Each row is a point on a landscape with many valleys, with its height.
A ball rolls from a point to the lowest of its 2 nearest points, and stops where none of them is lower. Distance is the straight distance between rows; heights are no part of it.
<166>: [161 146 101 128 151 174 127  92 132  91  87  66 104 107  63 145 163  91
  96 171 151 127  83 144 118 162 116 135 143 179  99  54 123 133 182 135
 143]  (h 443)
<240>: [210 110  79 136 125 110 157 144 144 114  69 161 144 104 163 137 139 114
 116 112 141 183 114 147  95 186 155  80 106  87  82  84  55 151 122 103
 130]  (h 549)
<1497>: [210 116  76 129 105 118 145 145 124 131  96 148 139 133 166 128 121 112
  97 110 138 176 138 145 113 192 148  89  91  97  74  98  63 151 119 116
 150]  (h 574)
<972>: [ 71 122 144  97 179 106  97 171 141 171 101 129 124 127 171 116 118 171
 145 130 128 102 129 119 120  66 143 174 160 142 197 107 121 149  46  75
 122]  (h 205)
<296>: [177 120  73 147  91 108 113 133 117 126 171 148 128 148 134 120  82 105
 128 124 106 122 139 128 113 145 135 133 147 107 121 171 122 129  97 162
 137]  (h 531)
<1158>: [140 106  51 173 101  78 138 113  88 121 214 126 138 124 136 116 101 148
 140 167  98 136 120 122 100 125 163 176 160 106 148 197 125 113 102 179
 110]  (h 369)
<421>: [134 126  38 165 119  89 136 118  85 139 194 114 140 163 114 108  83 144
 118 174 112 126 124 102 121 147 174 171 184 126 139 186 133 126 119 185
 121]  (h 429)
<1106>: [183 136 109 146  82  87 131  96 167 154 217 169 119 136 147 109  99 100
 173  96  84 152 100 156 144  83 125 144 112 156 114 193 146  82 108 135
 137]  (h 246)
<107>: [115 110 138 126 153 120 137 136 143 110  93 121 143 139 101 136 112 145
 106 150 136 110 163 136  94 138 134 145 173 118 148 136 122 156 105 136
 128]  (h 255)
<22>: [175 136 174 114 144 198 161 102 143 131 107  74 126 110  82 170 119 110
 140 151 167 117  67 123 174 167 117 128 127 156 104  51 159 103 171 139
 108]  (h 519)
<1217>: [ 88 101 111 108 150 124  91 177  95 180  67 141 129 159 163 126 136 196
 107 188 135 107 149 128 114  87 147 184 147 124 152 104 129 154  70  95
 141]  (h 505)
<138>: [168 101  94 143 134 111 165 158 151  76  53 155 127  84 139 144 163 117
 111 118 133 178 102 135  77 167 150  86 104  75  90  72  64 152 130  93
 122]  (h 516)
<1062>: [115 180  62 152 163 134 158 104 120 158 179 105 131 195 106  94  74 106
 154 166 130 135 106  92 157 151 183 153 189 174 139 176 133 142 118 156
 122]  (h 550)
<1079>: [214  97  82 133  99  75 122 153 129 166 165 177 152 123 151 134  74 105
  94 117  93 130 134 132  74 138 160 137 156 139 121 177 125 145  59 120
 118]  (h 627)
<993>: [ 99 152 152 148  99 170 127 119  76  89 155 132 116 127 117 108 168 134
 139 112 130  98 142 104 179 137  98  96  61 118  94 103 138 100 209 161
 131]  (h 352)
<1351>: [112 149 122 132 140 150 146 111 132 121 144 112 124 161  96 106  99 112
 173 141 142  95 132 120 162 141 128 138 173 140 146 161 144 137 126 170
 128]  (h 477)
<1185>: [ 53 159 182 104 176 157 153 115 125 133 124 115 122 145 106 105 117 125
 202 120 126  99 109 129 191 111 116 108 147 156 169 160 173 119 147 144
 112]  (h 427)
<1390>: [182 118 170 108 130 154 135 121 181 163 121 129 141 107 109 169  86  79
 155 119 157 122 101 139 168 163 119 130 171 164 131 108 131 134 109 119
 124]  (h 423)
<222>: [101 108 137 112 124 126 107 127 125 125  37 116 105 106 114 164 178 161
  64 168 159 159 149 104  88 105 131 150 123  93 133  70 133 137 129  71
 138]  (h 469)
<723>: [ 86 134  96 136 130 129 109 133 106 100  96 103 120 147 111 111 144 169
  66 169 137 114 179 123  88 119 117 141 145 111 113 134 119 139 144 158
 138]  (h 177)
<1276>: [166 138  84 142 109 102 142  93 122 153 216 140 131 153 138 119  81  80
 152 147 112 143 106 118 166 124 148 160 155 150 158 197 143 124  97 160
 131]  (h 347)
<706>: [ 56 139 205  63 166 151 127 129 135 140  71  85 121 138  96 160 164 131
 158 122 147 113 115 110 173 123 115 107 131 150 173 113 162 110 154 102
 103]  (h 357)
<1377>: [106 108 146 133  91 139 109 143 105 156  86 146 113 115 165 146 196 165
  93 118 149 174 179  61  83  97 115 112  92  59 128  97 140 138 142  68
 137]  (h 543)
<986>: [ 48 139 204  82 180 152 141 130 138 142 104 105 124 129 102 125 141 127
 192 113 129 102 102 127 183 121 106  98 143 162 176 142 171 122 147 113
 105]  (h 395)
<411>: [187 116  36 143  91 117 130 151 106 113 148 156 138 143 194  84 117 151
 115  92 103 156 151 134  93 156 152  78 107  81  79 147  84 127 111 166
 136]  (h 373)
<736>: [150 160 104 142 109 179 132  94 116 140 169 116 118 166 119 108  88 109
 123 141 151 101 122 125 187 157 110 132 132 140 109 121 139  91 150 190
 152]  (h 252)
<1349>: [ 61 114 226  84 130 115  86 121 136 158 109 136 134 102 125 168 179 134
 155  86 105 125 121 115 146 118  81  91 106 129 150 147 166  98 165  55
 104]  (h 504)
<351>: [109  92  94 159 132  78 141 155 101 117 184 144 139 124 156 115 118 172
 130 171  77 113 120 141  77  86 151 174 153 108 164 195 127 148  76 142
 112]  (h 291)
<1491>: [171 102 100 146 102 103 126 146 155 108 152 178 143 102 155 107 116 141
 150  94  94 127 146 147  59 124 132 106 140 104 101 167 111 134  81 127
 122]  (h 604)
<118>: [210 126 171 105 106 157 138 139 162 177 108 127 148  99 155 179  75  59
  92 116 143 160  95 154 161 160 131 125  98 143 116  92 100 132 126 124
 124]  (h 630)
<307>: [ 73 143 170  92 122 142 111 114 107 125  74  88 101 139  89 153 195 130
 109 134 154 138 150  89 137 116 115 122 116 125 149  96 156 110 168 104
 122]  (h 296)
<1223>: [194 100  79 152 116  58 133 132 104 151 193 166 145 133 147 133  85 119
 108 142  97 128 114 121  82 130 167 165 166 142 142 187 138 145  66 136
 113]  (h 650)
<1494>: [154  80 101 150 136 125 147 172 137 100  67 164 145  97 145 126 127 168
  75 146 118 147 171 137  43 149 135 117 114  83 101 111  98 161 115 116
 129]  (h 536)
<1456>: [ 60 147 144  83 159 129  89 168 116 190  80 119 120 148 157 126 135 175
 153 130 161 113 140  95 122  85 151 163 155 135 182  89 139 143  86  92
 122]  (h 244)
<431>: [ 97 108 173 114  99 118  97 140 125 157  95 152 134  98 172 150 193 166
 125  78 132 167 160  89  82  90 100  99  98  73 136 129 156 130 140  63
 123]  (h 527)
<217>: [194 154 117 117 128 163 126 112 143 139  91  99 130 134  95 157 104  83
  85 160 162 139 117 143 155 188 129 141 169 174 106  81 124 139 140 141
 139]  (h 250)
<482>: [157 143 126 134 132 173 127  98 120  98 121  85 104 122  79 125 153  99
  98 147 160 122  97 142 150 171 113 134 111 156  83  40 121 117 185 147
 144]  (h 482)
<902>: [191 120 140 131 107 150 130 119 133 126 130 149 131 118 147 122 122 102
 152  82 138 135 125 140 141 165 113  98  81 107  83 108 100 122 145 146
 131]  (h 592)
<841>: [140 123  72 164  57 105 116 108 128 107 210 163 120 103 155  92 137 135
 198  97  90 149 128 152 127 100 132 117 107 112 119 196 132  80 129 170
 120]  (h 191)
<187>: [129  99 111 148 141  86 138 158 120 115 159 148 146 131 142 115 102 160
 122 150  95  99 147 143  76 103 144 157 157 108 157 174 121 148  75 135
 119]  (h 248)
<252>: [ 74 120 226 108 127 141 103 120 119 135 116 145 142  95 121 146 165 124
 165  93 100 117 130 125 158 123  78  82  91 130 135 149 166 107 191  86
 106]  (h 496)
<777>: [ 85 139 115 149 146  43 141 126 129 107 216 135 123 108 151  99 141 158
 180 162  79 145 112 154  97  75 143 187 147 141 182 182 147 120  91 141
 114]  (h 648)
<291>: [183 134 170 107 140 187 153 107 170 161 109  91 147 109 102 169  94  93
 133 140 173 131  81 135 181 168 121 136 152 172 125  79 149 120 141 135
 114]  (h 470)
<903>: [119 148 190 136 130 177 138  82 101 132 146 123 124 104 116 115 106 129
 178 112 141  79 110 123 196 147  94 104  99 130 116 125 173  97 180 159
 115]  (h 203)
<130>: [161 133  85 146 110 143 123 121 103  83 127 131 110 129 121 108 157 120
  90 116 150 138 142 139 134 178 116 106  89 108  61  71  83 130 167 147
 152]  (h 313)
<984>: [ 66 126 204 115 127 134 114 121 116 130 130 142 134 106 115 134 146 118
 188 100 104  96 131 131 170 106  86  90 108 131 140 168 165 111 175 123
 116]  (h 483)
<1041>: [190 143 112 121 120 167 116 126 132 171 116 102 138 151 114 147  74  71
  65 154 147 144 131 135 185 167 137 139 153 175 114 108 126 128 118 152
 147]  (h 110)
<13>: [ 56 122 114 123 141  91 121 156 105 143 152 118 123 144 166 108 115 167
 148 157  98 120 137 119 107  50 154 178 140 113 185 162 137 138  82 140
 124]  (h 676)
<667>: [ 76 159 148 117 140 148 146 117 123 101 110  97 115 164  82 114 137 126
 149 138 150 101 147 123 161 132 113 122 146 130 145 139 150 122 148 160
 122]  (h 526)
<568>: [147 170 115 131 142 200 139  84 128 131 121  85 119 154  86 116 126 113
 120 157 171 112 112 129 167 164 118 130 166 181  98  97 139 118 164 172
 143]  (h 391)
<306>: [116  86  65 173 125  71 143 145  72 120 198 132 139 129 151 114 108 180
 125 185  85 128 108 133  82 105 166 187 165 108 158 195 122 138  88 167
 100]  (h 324)
<840>: [145 111  91 153 137 114 135 125 120  75  61 118 107  89  90 135 148 133
  45 164 128 152 125 148  68 164 128 135 128 108  87  66 102 157 156 116
 152]  (h 467)
<430>: [ 99 112 115 116 134 129 103 108 116 111  41 102  96  97 100 148 181 148
  39 178 145 155 146 120  70 102 130 150 128 121 126  66 125 141 142  89
 147]  (h 453)
<1161>: [102 116 205 106 140 160 138 123 127 102  91 109 129 106  84 155 162 113
 150 122 133 104 116 125 162 142  97 110 103 132 132 108 142 108 174 121
 100]  (h 319)
<1086>: [104 100 162 116 134 112 122 151 169 114 104 148 146  91 120 135 136 145
 137 101 127 110 156 145  84 114 109 118 134 102 143 148 126 139 101  99
 118]  (h 41)
<681>: [175 155 100 129 103 162 133 113  98 142 168 110 124 162 163 113 111 120
  70 116 154 140 125 151 169 162 123 113  64 111  78  77  77 110 164 163
 186]  (h 681)
<523>: [174 135  85 134 122 142 116 123 121 152 134 116 131 169 109 130  71  95
  87 150 143 122 144 120 152 172 141 139 178 160 106 138 129 134 119 163
 139]  (h 262)
<412>: [144 128 110 159 145  30 148 125 146 110 223 156 136 119 153 114 128 142
 161 154  88 127 103 153  79  96 147 181 164 145 157 180 151 127  73 128
 114]  (h 635)
<301>: [201 125 150 109 116 146 127 156 147 174 121 126 153 111 153 163  61  48
  57 131 128 161 133 161 169 138 134 116  99 170 127 123  87 140 102 136
 136]  (h 653)
<629>: [ 85 108 135 105 133 127  95 161 103 175  70 139 125 135 157 144 151 184
  95 180 156 120 166 117 104  92 132 167 144  98 145  98 137 149  88  82
 138]  (h 495)
<1081>: [ 83 163 162 119 147 180 147 110 115 106 107  87 109 156  79 124 160 130
 148 143 157  94 135 119 178 130 106 109 134 152 131 116 154 109 178 156
 122]  (h 554)
<253>: [131 147  98 145  78 172 125  97  93 113 190 144 119 139 145  94 111 138
 159 100 137  95 124 123 191 137 112 115  67 100 102 128 135  78 176 191
 152]  (h 439)
<1290>: [177 136 109 140 110 160 149 107  96 123 155 120 128 155 174 102 152 132
 118  89 157 148 117 141 171 154 138  84  38  95  72  72  71 115 169 146
 170]  (h 654)
<553>: [ 70 147 166 113 100 132 114 140  97 126 115 124 121 141 123 138 171 138
 129 105 126 132 177  99 133 102 100 112 105  85 145 148 163 117 159 120
 126]  (h 217)
<747>: [ 88 113 194 129 107 150 116 132  95 108 102 125 121 111 121 154 199 115
 128  87 109 156 130  83 148 134  97  78  60 109 127 109 134 115 192  85
 110]  (h 400)
<241>: [ 92 107 201  94 140 133 125 127 154 107  86 126 141  98  93 163 166 116
 143 108 136 119 131 128 141 133  95 114 115 114 150 122 138 117 144  97
 104]  (h 358)
<137>: [ 68 121 103 112 147 105  91 176  86 181 128 144 124 155 190 108 126 177
 149 164 100 118 123 114 116  52 156 199 143 125 191 138 131 147  58 109
 128]  (h 687)
<362>: [ 74 127 162 109 204  57 132 150 194 131 149 121 125 120 144  98 115 146
 157 101 102 102 104 145 119  80 118 167 169 169 189 143 136 144  59  74
 119]  (h 311)
<710>: [ 54 160  89 131 204 133 130 147 116 149 123  96 123 198 133  82  92 177
 123 168 110 136 118 111  94  91 194 177 155 160 177 154 113 150  99 146
 119]  (h 256)
<1372>: [ 82 148 145 138  99 157 124 125  85  85 117 118 104 134  96 122 193 125
 107 113 131 123 166 100 152 129  91 106  87 109 107 103 136 119 195 138
 129]  (h 300)
<860>: [118  92 138 143 165  64 137 164 150 123 159 148 148 110 151 114 120 167
 134 136  97  96 131 155  70  77 128 166 157 132 166 169 123 152  55  90
 127]  (h 194)
<289>: [ 65 138 190 117 142 130 129 106 122 129 155 138 124 116 109 110 119 124
 213 114 109  89 108 148 183 108  97 103 135 154 146 175 179 108 164 135
 120]  (h 461)
<1257>: [134 178 131 135 136 211 152  82 119 152 148  95 126 163 105 113  97 123
 152 143 170  95 106 122 202 145 122 121 152 165 111 115 158 100 158 183
 134]  (h 332)
<40>: [ 67 148 143 120 107 141 112 127 102 110 101 103 106 148 105 128 177 140
  93 135 152 132 182  99 126 104 102 126 115 101 126 121 145 125 165 129
 133]  (h 254)
<1056>: [ 88 102 158 107 134 105 110 163 141 138 108 145 141 110 149 134 135 165
 129 119 119 107 166 141  94  71 116 141 131  94 165 150 134 142  79  95
 128]  (h 105)
<418>: [ 73 136 110 136 191 112 146 154 121 131 126 107 137 178 132  96  87 164
 130 168 106 111 133 124  99  96 172 169 175 144 183 154 118 156  91 143
 120]  (h 306)
<1089>: [178 104 104 148 110  72 133 139 171 124 182 177 143 107 147 113 118 140
 155 100  96 124 133 145  63 110 137 127 155 134 107 176 121 131  67 110
 124]  (h 615)
<656>: [135 185  81 142 158 180 153 102 128 165 152 100 127 193 100 112  77 101
 136 159 153 130 116 111 172 160 162 138 193 197 116 157 140 138 126 157
 138]  (h 500)
<651>: [ 83  99 140 116 168  77 114 169 145 146 135 144 132 119 162 118 123 169
 135 136  98  95 138 150  95  56 129 165 144 134 185 147 130 148  51  84
 130]  (h 159)
<544>: [ 94 159 128 146 101 180 134 106  87 103 167 135 118 132 109 107 141 129
 151 123 147  85 142 109 196 138 101 118  87 119 104 121 153  87 199 183
 131]  (h 394)
<793>: [159  99 131 137 128 126 156 150 157  71  61 148 132  79 138 167 182 103
 137  99 133 167  61 129 105 155 142  78  84  91  97  63  72 145 153  90
  97]  (h 475)
<626>: [181 164 114 131  95 171 139 135 110 159 180 113 142 154 176 130  77 103
  61 114 131 147 137 150 174 137 118 108  64 126 107 118  83 109 150 172
 174]  (h 700)
<1077>: [211 126 110 131 109 140 145 126 124 134 104 120 132 120 157 154 127  98
 101 105 155 177 101 158 142 180 144  99  76 109  79  69  59 131 147 114
 152]  (h 598)
<1341>: [159 109 181 127 117 115 117 103 191 154 170 165 128 108 121 130 104 106
 187  80 115 102  98 163 151 119 102 116 122 155  90 153 153 104 126 121
 125]  (h 220)
<495>: [139 147  97 149 119 127 140  99 127 138 185 127 127 159 115 109  77  99
 171 140 128 109 122 114 169 139 140 146 168 137 147 179 145 130 111 167
 131]  (h 418)
<650>: [146 124 145 132 142  96 138 127 160 133 162 146 140 126 113 119  95 104
 167 117 130 100 122 140 121 131 122 136 180 147 150 162 141 149  84 128
 130]  (h 198)
<1431>: [ 58 151 175  84 111 117 100 138  95 165 103 117 116 145 135 141 157 152
 143 114 150 120 158  90 130  97 118 132 136 103 169 124 166 123 131  99
 124]  (h 253)
<652>: [196 121 145 107 129 131 125 128 167 174 138 138 144 121 121 155  71  63
 117 118 144 135 124 132 156 150 132 138 166 174 138 140 128 142  82 124
 135]  (h 366)
<1148>: [178  91  93 144 125 118 152 164 148 103  75 173 154  83 169 113 135 149
 118 109 117 156 162 135  51 153 141  90 116  81  98 113  81 155 111 117
 117]  (h 564)
<526>: [115  88 152 135 123 138 146 151 162  64  52 142 130  75 116 186 187 103
 114  97 121 169  62 115 113 132 138  84  70  94 119  75  96 133 159  73
  89]  (h 438)
<67>: [ 87 100 171 139  96 143 111 129  96 119  91 115 104 112 115 159 212 117
 103  88 127 189 128  59 132 126 114  79  60 105 127  89 134 114 184  68
 121]  (h 419)
<175>: [128 164  78 143 167  95 166 112 118 147 206 121 145 171 131  95  76 105
 167 160 114 140  96  91 140 146 193 177 183 170 172 185 144 147  95 142
 110]  (h 593)
<1528>: [168 121 142 139 113 154 135 127 110 101 124 147 124 110 146 109 152 119
 154  82 141 126 125 135 157 164 119  90  59 104  72  87  99 118 164 139
 122]  (h 608)
<1224>: [151 130 107 139 144 127 131 128 135 124 111 110 136 156  86 133 101 120
 102 154 145 109 151 134 108 172 137 140 188 142 124 124 124 153 119 154
 137]  (h 365)
<293>: [167 132  62 144  87 135 121 143 110  94 145 158 128 131 173  91 134 143
 135  99 117 141 163 126 111 158 129  85  98  82  78 134  96 130 123 166
 127]  (h 337)
<752>: [143 101  99 150 139 116 141 150 131  74  59 142 125  92 126 138 148 153
  60 152 128 164 159 135  65 154 135 122 107  88  89  80  90 153 139 108
 139]  (h 506)
<587>: [182 136 109 145  94 106 129  85 141 159 213 144 121 141 143 116  80  82
 160 123 101 140 101 137 166 102 123 153 123 153 145 199 152 106 107 152
 143]  (h 287)
<1018>: [ 56 156 164  79 147 125  96 142 115 179  78 106 112 146 139 141 154 164
 148 127 172 122 141  89 128  99 145 140 152 121 174  89 153 122 109  86
 119]  (h 268)
<448>: [114 100 127 118 167 118 126 139 141 119  51 119 139 130 109 144 126 177
  62 177 140 120 160 144  73 128 134 160 162 112 146 102 115 157 118 111
 137]  (h 331)
<1109>: [137 100 146 124 143  98 132 135 170 115 143 153 148 108 110 126 104 129
 158 109 121  99 143 150  98 130 111 134 164 126 142 156 127 149  88 119
 127]  (h 128)
<991>: [118 125 208 131 133 172 128 109 104 118 128 122 130  95 101 132 143 119
 164 116 136  90 114 127 181 154  93  97  87 133 109 111 158 102 191 136
 100]  (h 260)
<699>: [ 72 114 201  95 108 101  84 127 126 171 102 148 135 104 144 165 184 153
 142  76 134 144 139  96 112 109  92 102 109  94 151 133 167 113 142  47
 122]  (h 515)
<1061>: [153 133 164 144 115 133 121  82 150 150 182 155 119 110 129 110  90 120
 202  95 115  95 101 158 180 109 101 116 113 147 107 174 169  97 147 143
 133]  (h 186)
<871>: [ 62 152  95 122 172 127 101 130 108 145  87  88 123 181 121 100 122 188
  94 184 136 120 156 129 101  95 158 155 168 140 144 145 125 152 122 146
 145]  (h 161)
<1176>: [135 136 183 138 128 161 132  77 125 160 173 140 124 108 124 111  80 122
 193 106 132  83  98 143 194 129  99 110 117 148 117 148 180  97 151 155
 129]  (h 143)
<1244>: [ 80 142 134 118 189 117 157 152 147 126 127 106 137 166 120 108  89 142
 148 143 123 105 127 123 115 116 159 150 181 146 191 149 119 154  83 126
 122]  (h 363)
<1525>: [ 84  99 188  92 125 124 119 141 152 123  69 125 137  88 114 175 183 129
 118 103 145 144 136 113 118 115 105 119 103  96 154 110 134 122 136  75
 105]  (h 383)
<981>: [179 121 137 117 149  92 131 125 163 168 158 145 152 132 124 144  79  75
 134 123 134 116 118 128 138 146 143 142 190 184 152 154 139 158  62  99
 130]  (h 292)
<82>: [127 116 125 118 165 124 132 126 161  98  34  97 132 117  81 174 136 145
  75 171 144 131 128 147  82 149 137 145 169 131 150  84 119 136 127 104
 132]  (h 375)
<901>: [149 129  98 143 120 159 123 110  98  82 134 105 101 111 100 113 172 109
  94 126 158 137  95 150 144 173 129 116  76 130  61  35  87 130 182 135
 162]  (h 396)
<815>: [ 48 169 112 111 201 149 112 140 126 158  86  95 116 193 134 103 106 182
 127 156 139 136 138 119  99  90 188 156 149 168 166 123 121 149  98 132
 130]  (h 211)
<569>: [122 114 176 135 148  71 133 123 200 142 172 164 127 111 106 127 124 120
 192  84 111  91 109 165 147 106 101 122 157 170 109 161 153 117 110  94
 111]  (h 251)
<188>: [216 105  89 120  96  87 119 154 128 169 170 170 145 139 155 134  71  76
  73 111  83 153 135 132 104 131 151 127 132 156 128 186 111 135  72 130
 128]  (h 605)
<233>: [ 63 132 193  73 132 130 109 118 119 149  67  89 110 127  93 176 187 133
 134 128 158 133 125  85 145 122 122 120 120 129 162  90 161 110 158  75
 104]  (h 325)
<119>: [145 161 106 131 166  67 155 101 146 141 209 138 145 156 143 106  91  85
 174 138 110 135  84 112 145 128 156 176 186 185 168 180 151 148  77 118
 119]  (h 624)
<283>: [160 122 110 148 117 151 140 117  92 103 131 135 128 126 165 103 184 121
 153  80 148 141 119 123 166 148 140  66  39  95  71  66  79 124 181 137
 135]  (h 631)
<488>: [ 86 134 149 114 212  87 146 149 164 132 140 113 136 134 140 100 101 144
 151 117 106 103 110 130 108  97 144 164 172 167 198 139 124 163  63  95
 120]  (h 341)
<944>: [118 120 106 128 142 126 112 105 124  77  45  96 103  88  83 144 168 144
  41 164 133 153 130 140  64 133 123 138 129 128 116  73 115 152 153 110
 149]  (h 428)
<533>: [ 92 134  89 153  97 131 117 148  98  85 130 129 122 136 135 111 150 160
  79 142 122 122 192 110  99 118 112 118 114  78 102 142 123 130 148 159
 136]  (h 245)
<39>: [ 91 100 146 134  96 136 107 132 109 105  64 104  89 108  93 167 207 122
  75 122 143 187 118  80 103 104 132 107  83  95 123  58 129 117 165  58
 128]  (h 448)
<1256>: [195 122  90 137  82 129 111 125 125 144 174 161 130 144 162 116  85 102
 133  95 107 138 130 140 123 141 128 111 113 111 112 165 107 122 107 156
 141]  (h 557)
<759>: [131 153  84 143 103 150 115 118 105  84 143 127 113 142 114 102 147 127
  91 135 141 112 154 129 139 169 106 117 103 114  70  94 107 119 169 174
 152]  (h 239)
<419>: [160 104 107 127 115 116 130 164 154 102 109 178 157  87 172  99 150 146
 142  88  98 148 161 140  55 117 124  81 122  91 100 138  99 143 104 119
 116]  (h 586)
<516>: [ 94 124 164 137 181  41 137 140 205 125 182 143 122 120 118 113 117 140
 172 101 107  92 105 158 128  93 108 145 168 168 145 156 149 135  77  86
 118]  (h 282)
<280>: [ 82 110 215 113 123 166 125 119 102 111  93 105 117 104  90 167 189 111
 132 128 122 128 111  98 168 134 102  99  66 134 126  94 151 102 198  96
 100]  (h 367)
<1280>: [136 133 121 109 167 138 138 115 172  86  39  76 124 122  64 183 156 121
  92 171 150 139  99 142  95 150 133 145 175 154 143  80 128 140 150 111
 133]  (h 412)
<590>: [ 81 148 131 129  90 134 122 138 107  96 137 128 125 126 124 116 138 137
 152 123 115 111 171 116 133 100 104 115 119  91 137 167 142 121 145 162
 124]  (h 164)
<1073>: [197 150 142 124 107 162 150 154 123 171 161 110 149 128 172 140  63  74
  53 123 124 155 143 168 168 135 129 105  70 146 116 126  79 132 134 152
 149]  (h 678)
<858>: [139 142 101 151  70 143 114 118 112 105 181 166 124 111 158  96 131 129
 194  79  99 125 138 138 150 114 111  96  84 101 104 176 134  96 161 172
 127]  (h 151)
<1004>: [171 118  55 157  95 102 118 121  98 140 189 138 130 159 131 123  69 112
 102 143 112 124 138 114 127 154 156 149 160 126 131 177 131 131 100 176
 134]  (h 494)
<1284>: [111 139 114 142  87 141 125 127 113  96 162 153 127 115 136 109 138 129
 175  97 114 112 161 133 141 120 105 109 102  97 116 168 142 120 153 175
 119]  (h 111)
<167>: [216 124 148 110 110 150 152 139 156 159 102 127 141 110 168 171 102  81
  98 106 154 177  80 162 147 160 140 107  73 115 101  75  66 132 134 104
 139]  (h 614)
<1363>: [ 99  89 174 110 118 127 133 138 153  96  59 135 132  80 114 189 191 114
 114 105 130 161  96 101 110 131 118 104  77  96 136  88 123 119 152  64
  95]  (h 408)
<748>: [ 54 138 122 131 139  65 127 145 123 123 181 125 117 120 154 105 126 154
 175 145  85 130 126 135 112  55 138 175 142 122 191 179 151 130  91 137
 121]  (h 663)
<970>: [144 178 108 132 166 189 141 100 146 140 116  87 132 176  86 133 112 113
 127 160 177 124 121 129 157 173 144 129 195 199 112 127 136 137 141 156
 139]  (h 445)
<751>: [101  99 137 107 121 130 102 150 125 152  44 139 121 104 143 171 170 178
  84 163 168 144 150  97  89 100 137 160 125  84 142  76 129 132 110  56
 132]  (h 480)
<148>: [213 123 106 125  91 120 118 134 140 168 181 157 134 145 164 129  68  68
 100 102  88 155 130 151 130 115 127 123 107 155 122 181 111 125  89 138
 139]  (h 582)
<20>: [136 164  65 141  98 163 107  90 108 111 169 126 112 165 118  99 119 123
  90 146 147 104 131 129 160 167 107 138 126 130  78 108 119 107 170 195
 169]  (h 134)
<1085>: [ 80 131 100 127 149 127 103 128 102 132  74 101 128 161 127 113 137 194
  67 190 128 116 173 133  91  92 134 159 153 123 126 132 128 153 125 145
 146]  (h 124)
<281>: [148 112 107 158 112  51 139 134 158 112 210 165 133 110 142 108 126 139
 165 125  84 122 126 156  70  89 143 145 152 132 125 190 140 117  77 121
 122]  (h 625)
<1271>: [172 124 101 156  71 104 117 105 164 126 200 172 115 130 157 100 119 130
 197  75  75 151 116 160 129  92 131 112 111 138  89 186 145  78 124 146
 133]  (h 221)
<1193>: [118 141  72 156  87 136 123 148 100  73 149 148 128 132 153 102 154 150
 115 116 119 130 180 117 104 142 119  98  95  70  86 134 111 126 149 175
 128]  (h 294)
<738>: [165 150 115 126 149 156 139 110 157 102  76  85 122 115  73 162 131 100
  91 172 157 135 102 139 111 185 128 141 180 176 113  66 128 142 161 129
 136]  (h 359)
<59>: [145 138 169 116 166 199 158  96 145 109  95  63 120 123  63 152 151 114
 142 166 166 111  75 127 168 150 112 129 124 166 114  64 153 106 188 137
 103]  (h 563)
<574>: [196 132 110 121  86 151 122 126 128 146 158 151 131 140 170 108 101 106
 144  73 117 139 135 147 143 142 117  96  83 108  97 141 104 114 126 154
 150]  (h 575)

Where does a ball stop that starts at each point below?
<488> => <1176>
<1276> => <1284>
<291> => <1086>
<656> => <20>
<59> => <20>
<411> => <1085>
<1244> => <1085>
<777> => <944>
